A landscape with many valleys, sampled at points; each row gives a point and its height.
From any point a ball takes the steepest step (drop divided by distance) to one of its 6 nearest points. It stops when none of these is lower. Distance is the straight distance between rows; heights are no part of it.
Nuso: [-39  11 -57  69  47 -22  37  10]  height 35.2
kupo: [  5  -1  47 -54 -26  -4 -23  50]  height 41.7
muf: [-26  24 -22  59   7 -50  67  14]  height 59.0
Separ: [-37 -24  -7  11   4  28  -3 -15]  height 16.0
Pako: [-27  22 -40  67  22 -44  51   6]  height 37.4
mupi: [ 30 -19  39 -40 -48  27 -54 -29]  height 4.6
Lufes: [-46   4 -69  87  44 -27  46 -14]  height 36.0
Ridep: [  0  -3  31 -46 -40 -11   4  53]  height 40.3
Pid: [-26  20 -43  36  44 -21  29  11]  height 38.6
Vano: [-39 -29 -28  33  18  42   3 -31]  height 13.3
guz: [-22  21 -30  62   8 -44  68  19]  height 45.7
kad: [ 16  44   8   8   5 -53  33  58]  height 22.2
Sir: [ 12 -36  -7  24   4  48 -69 -82]  height 76.2
puzad: [ -4  14 -37  15  26  10  25 -27]  height 10.3
Peto: [ -5  14 -58  39  62   9  20 -20]  height 73.3
livof: [-21 -18  11 -14   4  13 -38  12]  height 7.1
Viz: [  3  -7  30 -38  -1   8 -40   7]  height 16.1
Defi: [ 16 -34   9   7  -5  32 -62 -65]  height 69.2
safoz: [ 17  16 -13  -8  -5  -3  32   1]  height 15.5
bet: [ 31 -31  53 -41 -65  18 -51 -30]  height 4.2
pamu: [-10  29   1  30  -2 -59  51  42]  height 29.1
nazur: [-27  17 -62  55  67  -1  19 -10]  height 4.4
ramo: [ 16  28 -27   0  25 -23  28  15]  height 17.4
zat: [ 29  30   5 -23 -20 -11  41  19]  height 33.2
Nagop: [ 39  29  17 -34 -29 -23  44  34]  height 58.6
gogo: [-33 -14   1  -3  -9  21   4   1]  height 22.1
Dip: [ 44  -4  50 -70 -25   4 -44  14]  height 24.0
pala: [  0  -1  22 -30 -47  -7  27  33]  height 5.7
guf: [ -8 -30 -10  12  26  35 -60 -44]  height 33.6
Suni: [-45 -39 -19  28  29  33 -31 -25]  height 10.8
mufa: [ 12 -52 -13  36 -13  37 -66 -73]  height 81.0
zumes: [ -1 -29  -8  27  23  41 -67 -74]  height 59.6
Dilik: [ -7  -8  24 -23   2  17 -52   0]  height 8.2
nefe: [ 36  38  -4 -25   6 -36  43  30]  height 23.9
zop: [ 32 -17  30 -23 -30  25 -53 -44]  height 27.0
Vuto: [-40 -27 -31  24  15  35  15 -29]  height 13.5
Zave: [ 15 -31   1  16   5  41 -64 -65]  height 72.8
gaser: [ 17  34  14   5  -6 -65  47  65]  height 23.2
kof: [ 21 -23  20 -14 -16  32 -54 -50]  height 47.7
Dus: [ 42  -1  63 -70 -48  10 -44  -6]  height 16.5
putuz: [ -5  19 -62  35  57   5  20 -10]  height 42.4
povin: [  1  23 -35  14  40   9  27 -17]  height 6.1
tufav: [  0   9 -25   1   7  13  31 -20]  height 13.4
Kelok: [  7  10 -32   4  24   8  35 -17]  height 10.0
vafe: [ -9  28 -16  40   8 -51  43  40]  height 68.3
tav: [ 12   4   1 -32 -37   2  43  14]  height 36.5
mon: [ 35  -3  42 -55 -31  11 -48 -14]  height 21.4
Ved: [ -6 -14  31 -33 -12   4 -23  33]  height 25.9
ruma: [ -3 -57  -2  27 -29  40 -67 -62]  height 86.4
lep: [ 18  36  27  33 -20 -80  89  25]  height 5.5
Fes: [ 17   6  35 -50  -8   6 -45  21]  height 49.5
Nepup: [ 13  -5  32 -39  -1  21 -44  -8]  height 17.2
Vasub: [  3 -20   5   2  21  35 -63 -35]  height 44.1
Fabi: [ -6 -11  36 -38 -26  -4 -13  36]  height 52.7
gozo: [-35 -29  -6  19  30  32 -50 -22]  height 6.0
Paber: [-27 -19 -18  13  -7  24  17 -20]  height 22.5
gura: [ -4  19 -41  26  38 -14  25  13]  height 28.9
pudug: [ 30  -9  40 -51 -16  16 -47 -13]  height 27.8
Ner: [ -1  -3  18 -32 -44   0  28  31]  height 24.6
zunu: [-47 -32 -12  23  18  36  -6 -22]  height 12.4
Vene: [ 13   5  51 -62 -18  -3 -37  39]  height 44.2
Luvom: [  8  33  -6  22   8 -61  38  46]  height 23.1
zuz: [ -3  29 -23  24  30 -39  37  34]  height 74.3
zasum: [ 20  17 -11 -26  -6  -7  36   4]  height 18.4
bugin: [  1  25   4  50  -4 -71  85  16]  height 54.2
navet: [ 21  43 -15   0  21 -25  34  32]  height 20.3
sas: [-21  -2 -46  24  32  37  27 -35]  height 31.9
reze: [ 36 -18  53 -53 -58  19 -45 -13]  height 10.6
soso: [ 37  48   7 -13  -6 -46  34  46]  height 28.1
bol: [-19 -15  18 -22  -8  15 -32  17]  height 5.6
Sadep: [-21 -13  18 -26 -25  11   8  19]  height 4.7
daka: [-38 -26   1  12  11  27 -21  -9]  height 15.7
petog: [ 13 -17  19 -17  13  22 -55 -12]  height 15.8
seka: [-10  -8  15 -30 -28  -2   3  40]  height 25.2
nelad: [-13 -11  -1  -9 -23  14  20  10]  height 13.8
neta: [  9  38  11  27 -12 -67  50  55]  height 23.3

For each start below, name the point where the ball stops.
Paber | gozo
petog | Sadep
Defi | bet
Vano | gozo
zumes | gozo

Call two points neighbours if one is among the 6 nearest of the other. Go from one point of each pair to the other, from neighbour to neighbour, staying as low as possible. Name the highest point that can't be avoided.
lep, nazur | gura
Sadep, povin | Paber
Sadep, gozo | daka
gozo, bet | mon
